Each row is a point on a landscape with many valleys, with its height.
A ball rolls from a point to whichever of its 5 nearest points has the largest drop for the distance, and stops where none of them is lower. Distance is the straight distance between rows; heights are no part of it.
zila: [ -1   5 -21 -12 -22 -22 -34  -9]  (h 465)
bam: [ -4   1  23 -12 -26 -15 -23  -5]  (h 132)
kis: [ 28  -6  -5 -25   3   0  -3  19]  (h 223)
mirul: [-12  -8  30  20  21  10  39   2]  (h 467)
fuvob: [ 38  -1 -26 -28   0   3  -7  22]  (h 522)
bofi: [-26  14  45   5 -30  -1 -34 -14]  (h 242)
Zegon: [-58  13  34  44  -9   4   6 -25]  (h 292)
Zik: [ 21  -3 -53 -20 -29 -22 -45   3]  (h 672)
Pelo: [-39   8 -14  26  15 -14  20 -19]  (h 551)
vezas: [ 59  -1 -53 -33  15  31   2  29]  (h 633)
nin: [ 26  -8  23 -27 -12   2 -19  16]  (h 482)
rog: [ 50 -20 -11 -37 -12   2 -16  26]  (h 542)
dize: [ 18 -11  -5 -25 -21 -16 -32  14]  (h 215)
bidun: [-62   1  18  57  -2  -4  19 -19]  (h 241)
liv: [-23  13  13  -5 -24 -14 -27 -14]  (h 348)
Zod: [ 27   6 -44 -17  26   9  17   6]  (h 514)
zul: [-64   8  25  59  -8  -6  13 -26]  (h 248)
Ranut: [ -5 -15  55  15  18  16  35   8]  (h 142)
zakuz: [ 42 -12  13 -28   3   7  -2  22]  (h 411)
fave: [11  3 -3 -8 21  5 20 -1]  (h 466)
mogub: [-29  12 -16  16  -1 -25  -6 -23]  (h 593)
turen: [-18  -2  11  25  28   6  37  -8]  (h 489)
Tonaf: [ 30  -7 -34 -29 -10  -8 -28  12]  (h 422)
sot: [-58   2  46  71  -5  10  23 -15]  (h 213)
veram: [-57  15  37  40 -24   6 -16 -21]  (h 282)
runu: [-79  15  47  87 -33  20  -1 -20]  (h 159)
zam: [ 26  -1  -6 -10  33  11  24  11]  (h 476)
tok: [-5  2 11  3  6 -8 10 -7]  (h 512)
Moguf: [  5   3 -19 -17 -16 -19 -23  -8]  (h 501)
Sevov: [-35   6  10  18   3 -11  -1 -15]  (h 444)
Nopid: [  1   4  28  -9 -23  -6 -22  -4]  (h 268)
puzit: [ 23   2 -23 -25  -2 -15 -22   4]  (h 556)
mebe: [-39   3  38  31  -7   3   5 -11]  (h 260)
vaso: [-18  11 -36  -9  -2 -19  -8 -16]  (h 691)
loka: [  6  -3 -13 -20 -29 -17 -42  -3]  (h 375)
futo: [ 72 -24 -22 -37   0  16 -13  34]  (h 613)
gon: [-15   9 -33   3  14 -11   9 -20]  (h 636)
leku: [ 37  -9   1 -23   5   4   4  18]  (h 363)
tur: [-51  13  14  29 -12 -14  -4 -24]  (h 415)
vupi: [ 12   4 -15  -6  39   5  25   4]  (h 479)
sife: [ 21   6 -44 -21   3  -6  -5  -1]  (h 612)
nafa: [-6 -6 28  0 12 -2 15 -1]  (h 530)
loseb: [ 15  -7  23 -20 -26  -4 -29   7]  (h 165)
kul: [-22   8  40  21 -20  -4  -8 -14]  (h 117)
vofi: [ 65 -18 -66 -38 -10  20 -22  30]  (h 682)
sitiv: [-11 -10  19  22  37  14  46   4]  (h 510)
gifem: [-16 -16  55  38  21  20  49   6]  (h 663)
nezak: [ 18  -1  12 -15  16   5  12   7]  (h 438)
vuf: [-22   0  -2  15  23  -5  29 -10]  (h 502)
rofu: [  9   9 -56 -30 -10 -21 -26  -3]  (h 614)
kadu: [ 65  -6 -58 -32  -5  25 -13  39]  (h 648)
Sebal: [ 16   4 -30 -17  14  -5   2   2]  (h 582)
Ribo: [ 4 -5 37 -5 22  8 23  6]  (h 506)
kebub: [ 64 -16 -27 -33   9  22   5  30]  (h 623)
vef: [ 10   3 -20   2  47  21  51   1]  (h 505)
fadiz: [-28   9   0   3  -5 -17  -8 -18]  (h 606)
tiba: [ -2   4   3 -16 -41 -20 -44  -6]  (h 323)
Turap: [ 26  -9  -9 -25 -13 -10 -22   8]  (h 480)
Rezi: [ 35   1 -32 -18  39  24  39  11]  (h 511)
filol: [-64  10  46  79 -19  21   8 -18]  (h 211)
lilu: [  0  -3  37 -12 -15   1  -7   5]  (h 394)
sib: [-29  -8  55  29   2   9  18  -4]  (h 317)
Soz: [ 31   0 -56 -29  -2   0 -19   9]  (h 509)
Paza: [-12   8 -24  11  29   1  24 -13]  (h 554)

For each start below, name every point that the ball comes to, in order.
turen | mirul Ranut
Paza | fave nezak kis
Moguf | dize loseb bam

Where does a ball stop that starts at each point below?
bidun | runu
nin | bam
Turap | bam
zul | runu
vef | kis
Zod | kis
loka | bam
futo | kis
